Points on a hilly landscape, in no order, each with its height.
From any point a climber steps to the highest of the 2 points nearest to it. It stops when none of these is higher. Distance is the straight distance between rows; heights are no part of it.
q_136 (h 2.31): [ 26 -28 -12  38  -9  42 -27  27   9  -4  22   3 -56 -44   3 -17 -83   9
  -5   5]
q_905 (h 1.85): [ 17 -20  -6  19  40  18  -7   3 -43  -7 -17  -5 -46 -44  24 -15 -54 -10
   7  -4]
q_67 (h 4.90): [ 39   5   7  15  25   9  79  20  19 -20 -11  16  35   7 -21  10  15  32
   3   8]
q_277 (h 1.52): [-24  15  20 -15  18 -66 -19 -30 -79  -8 -27 -12  -9  23  23   9  31   0
  11   1]
q_522 (h 3.48): [-52 -31 -15 -55 -48 -13 -66 -37  42  24   4  18 -25  -5  -1  16  -3  -6
 -10  13]
q_310 (h 3.50): [-25  26  21  21 -40  13 -14  15  20   8  18 -12  55  33 -10  37  35   1
 -13 -19]
q_31 (h 0.40): [ -2 -11 -17 -56  17 -13   7 -36   0  -4 -20   6 -29   9  -9 -69  25   0
  17   3]
q_118 (h 0.91): [-21  12  39 -10  45 -10   0 -19 -50 -26 -17 -20 -37  -3   6 -47  11  32
  31 -39]
q_372 (h 2.01): [ -1  13  26 -43 -10 -55  19  -3 -29 -26 -18   8  20  64   2 -13  64  19
  26   6]
q_950 (h 1.41): [-37  24  34  46 -23 -18 -48  27 -18   0  14 -20  48 -29 -12  23  27  23
   2 -30]
q_805 (h 4.86): [ 25 -14 -36 -29  14   5  35 -13 -16   1 -12   9 -25  12  18 -32 -16 -43
  -1  29]
q_517 (h 2.92): [-41  21  33   7 -24   6 -25  24  11   2   3 -36  19 -32 -27 -37  23  39
  22 -41]
q_329 (h 3.82): [  8  10  30  45  57   1  26  17 -41 -27 -14   0   5 -47  -8 -11  -8  46
  14 -23]
q_739 (h 2.82): [ 19  16  15  22  60   1  52 -10  -7  -8  11  22  18  50  10  56  10   2
 -28   1]
q_599 (h 0.69): [  4   1  -3 -76  41  14  49 -29  17 -22  14  20 -40  76  -5 -79  40  -2
   9   5]
q_908 (h 3.23): [-35  21  23  16 -47  17 -34  34  28  14  14 -27  35  -9 -22  -3  18  25
   5 -31]
q_830 (h 3.57): [-11  19   7  14 -45  34  16  37  34   7   4 -17  49  -7 -30 -11  21  20
   4 -16]
q_617 (h 2.59): [-13  15  -5 -62  -3 -14  19 -32  -3   5   6   5  -1  81   4  -7  40 -23
  -7   8]
q_189 (h 2.29): [-14  16  10 -69  -2 -39  11 -28  -6 -10 -11   7   2  70 -11 -33  63  12
  13   0]
q_436 (h 2.95): [ -7   6 -25 -55 -27 -18   4 -29   7  24   5   4   9  58  12  13  24 -50
 -18  28]
q_356 (h 0.70): [-12  -6   5 -17 -41  57  -8   7  90   5  63   6 -40  31  -3 -18 -43   1
 -15   2]
q_131 (h 5.97): [ 50  -2   7  32  55  17  83  25  20 -25 -14  15  17 -20 -23 -11  -5  45
   8   0]
q_618 (h 2.68): [ 10  -7 -10  60 -33  28 -39  47  29  10  21   4  20 -32 -14  29 -30  15
 -12  -6]
q_531 (h 3.33): [  1   7 -11  10 -12 -35  -1 -16 -37  11 -17   6  30  29  20  63  17 -36
 -20  29]
q_440 (h 0.57): [ 15 -17 -18  -6 -48  53   0  17  78   8  48   6 -42  -4  -5 -23 -64 -10
 -12  21]
q_58 (h 0.17): [ 40 -26 -55 -22 -35  18  23   5  25  15 -19  -2  -7 -33  -7 -39 -22 -40
   8  34]
q_367 (h 2.40): [ 14  -6 -19  66 -28  13 -34  36  41   8  28  18  45  -6  -9  69 -17   0
 -31   1]
q_878 (h 3.94): [-23 -30 -24 -30 -57 -19 -60 -32  47  22  21   9 -39   3   6  25 -28 -22
 -21  33]
q_880 (h 0.88): [-15  10  11 -61  35  37  41 -25  21  -8  28   3 -39  67   5 -46  16 -11
   5 -17]
q_865 (h 2.17): [ 33   9   7  34  92  -9  47 -12 -19  -4   3  20  -3  23  18  56 -16   2
 -30   4]
q_344 (h 2.28): [ 19  20   6  41  16 -42  23  -1   2   9  -1  12  61  14  -6  86  26   2
 -30  14]
q_615 (h 4.04): [ -5  21  15   5 -22  14  18   9   3   1  -2 -11  33  15 -13   7  22   6
   1 -11]
q_932 (h 2.27): [ 10  -7   8  24  42   2  -1   4 -59 -20 -30 -16 -32 -61   9 -32 -26  14
  25 -16]
q_714 (h 1.74): [-20  20  26 -21 -10 -55   0 -16 -48 -12 -18 -10  17  30   2   4  48  11
  17   0]
q_287 (h 0.54): [ -5  -9 -15 -76  16   9  26 -37  33  -9  -3  21 -24  39 -21 -82  46   3
  13   2]
q_579 (h 3.40): [-10  -7 -38 -73 -43  -4  -6 -28  47  32   9  11   6  28  -1  -7  14 -47
 -15  27]
q_863 (h 3.54): [ 46 -14 -16 -20   9 -26  44   0 -20 -26 -35  21  -8  28   0 -54  31   4
  29  30]
q_15 (h 1.04): [-19   8  30  30   1 -50 -20   9 -65 -14 -18 -24  15 -60  -7   2  23  23
  20  -8]
q_333 (h 1.28): [-28  20  42  22  24 -50 -25 -14 -79 -16 -15 -17   1 -11  13  12  23  16
  13 -22]
q_685 (h 2.60): [  7   1   1  24   2  31   8  26  -5  -3  -7 -10   7 -33  -6 -14 -19  10
   7 -16]
q_294 (h 0.39): [-25  -4  26   5  17  36 -45  12   7  -1  10 -23 -46 -35  -5 -45 -33  41
  21 -49]
q_160 (h 1.08): [-14   0   5 -45  15  35  12 -16  25   6  26   0 -37  39  16 -28 -13 -20
  -2 -12]
q_836 (h 2.91): [ -7   4 -17   3 -49 -34 -31 -10 -12  23 -11  -9  35  17  15  60  19 -45
 -17  25]
q_78 (h 1.57): [  2  -9   4   0  25  28  -4  -5 -10  -2  17   5 -45  17  33  -2 -43 -25
  -9  -3]
q_389 (h 0.30): [ 32 -37 -53 -34 -18  34  15   3  44  12  -6   1 -37 -45  -4 -67 -39 -29
  16  26]
q_859 (h 1.34): [-17   0  -2 -28  34 -66 -24 -36 -77  -5 -39 -13 -35  -2  21 -22  14  -3
  19   3]
q_922 (h 2.10): [ 19  -5 -17  58   3  -3 -19  11  19  10  14  18  42   2   6  85 -12 -21
 -36   7]
q_614 (h 3.75): [ -2  21  32  10  26  -2  34  -4 -30 -19  -2   6  15  38   4  22  24  17
  -1 -13]
q_122 (h 4.09): [ 55 -22 -44 -15  14 -15  47  -7 -25 -15 -36  21 -16  11   5 -49   4 -23
  12  47]
q_528 (h 4.13): [ 41  -2 -20  23  14  30  66  21  29   1  -7  14  37 -16 -20  18  -9   6
 -13  15]
q_727 (h 2.20): [  8  21  17  43  38  -1  21  -1   8  -1  17  15  45  37  -1  69  18   7
 -31 -14]
q_629 (h 2.75): [-14  -1 -31 -38 -50 -41 -35 -23  -4  33 -19 -12  15   2   3  22  24 -36
  -4  24]
q_933 (h 3.04): [ 31 -19 -25  47 -17  39  -9  42  21  12   9   8   8 -50  -6  23 -53   1
 -12  13]
q_753 (h 0.84): [-32 -11   3 -56 -29  44  -6 -14  84  13  47  11 -28  37  -2 -17  -9  -6
  -8  -6]
q_394 (h 2.70): [ 20  -8  -5   5  25 -22  20  -6 -50 -21 -40  -7 -21 -31   4 -39   1   8
  29   6]
q_798 (h 0.45): [ 17 -27 -32 -26 -45  53   7  20  74  14  16  -5 -26 -32 -16 -49 -44  -9
   6  15]
q_298 (h 1.30): [  1  -1   0 -13   4  33  16  -4   6   6  16   0 -15  32  19   1 -14 -29
 -10   0]
q_86 (h 2.90): [-15  27  45  41  53   9   5  -1 -29 -19  15   6  17  28   8  33  16  24
 -11 -40]
q_713 (h 3.08): [ 20  -6 -11 -23   8 -50  12 -15 -42 -19 -41   0 -14   2   0 -49  28   3
  30  21]
q_262 (h 1.47): [-16   2   9  16  -8 -10 -45 -12 -19   5   4  -8  -2  21  25  41  -3 -21
 -13  -8]
q_961 (h 3.90): [-17 -18 -40 -71 -48  -3 -17 -30  69  26  34  31 -20  33  18   8 -15 -54
 -22  45]
q_445 (h 0.65): [-25   2  28  -8  39  15 -21  -9 -23 -11 -12 -28 -45 -33   2 -56 -12  31
  31 -47]
q_840 (h 3.07): [ -5  16  -6  24 -60  -3  -8  18  17  20   1  -7  66   3 -11  53  28 -14
 -15  10]
q_240 (h 1.15): [-22   4  19 -13  38 -29 -25 -28 -61  -6 -24 -21 -37 -10  21 -19  -1   4
  18 -22]
q_248 (h 0.83): [-10   6   8  35 -21 -19 -40  23 -31   4 -10 -22  20 -63  -5  14   3  10
  11  -7]
q_499 (h 0.68): [-15  -4  -4   7 -34 -27 -46  15 -19   9 -23 -38   2 -84 -14 -17   9  10
  25  -6]
q_65 (h 3.06): [ 12   8  11  50  31  23  20  33  -5  -6  -3   3  26 -50 -17   3 -15  35
   1 -22]
q_282 (h 2.69): [ 10  20   2  33 -25 -23  23  16  11   9  -5   4  75  -4 -22  62  34   6
 -15  15]
q_977 (h 0.02): [ 18  -9 -33 -12 -46   8   9  10  14  17 -17 -14  17 -27 -11  -9  -3 -24
   6  23]
q_265 (h 3.10): [-32 -16 -18 -44 -36 -31 -63 -29  12  31 -12  -8 -14 -15   4  16   6 -17
   1  10]
q_987 (h 2.56): [-12  14  22  17   3  26   5  24  -5 -11  -6 -24   6 -36 -20 -43   2  34
  23 -34]
q_853 (h 1.77): [ -1  -1  -1  50  -2 -12 -46   1 -11  -2  11   8  23  16  20  74  -6 -23
 -28  -5]
q_569 (h 2.66): [ 37 -32 -29  32 -17  31 -16  30   6   8   1   3 -29 -60   6   2 -70 -11
  -5  23]
q_597 (h 4.01): [  4  13   5  -3  10 -13  30 -13 -31  -5  -7  10  14  50  12  34  21 -17
 -12  12]
q_623 (h 1.68): [-23  20  30  72  20 -19 -38  25 -20  -6  22   3  50 -26  -9  43  13  29
  -8 -38]
q_281 (h 2.18): [-11  29  42  60  50   2   5  21 -19 -12  18   8  38 -11 -13  23  12  48
  -4 -44]
q_960 (h 1.23): [-14   2  -6 -21   0 -26 -21 -27 -34  15 -13 -10 -15  18  23  12   5 -28
  -3   5]
q_322 (h 0.20): [-29 -16  13 -24   0  36 -34  -4  36   6  12 -12 -49 -22  -5 -41 -32  25
  13 -29]
q_755 (h 4.45): [-30 -25 -22 -42 -54  -6 -38 -39  75  10  45  28 -49  30  11  19 -32 -30
 -29  41]
q_425 (h 3.56): [ 45 -16 -27  30  13  42  41  24  23   7  -2  16  12 -37  -2  18 -43 -14
 -16  20]
q_172 (h 4.75): [ 34   1  24  36  59  -6  60  22 -18 -38 -22  10   9 -33 -16 -17   3  55
  20  -9]
q_928 (h 1.93): [ 17 -17   0  25  17  36 -14  15  -7  -4  14   3 -38 -21  19  -3 -60  -6
  -3  -6]

For each start below, name the point where the climber stops.
q_58: q_933
q_118: q_755
q_499: q_755
q_950: q_597
q_287: q_933
q_248: q_755
q_189: q_755

Call two points neighbours if one is among the 2 nearest of the other. Go from one point of each pair to the other, from neighbour to neighbour, staying as high as possible. Name the lowest point that can't be avoided.
q_805 / q_131: q_905
q_739 / q_933: q_727
q_933 / q_615: q_987
q_597 / q_755: q_629
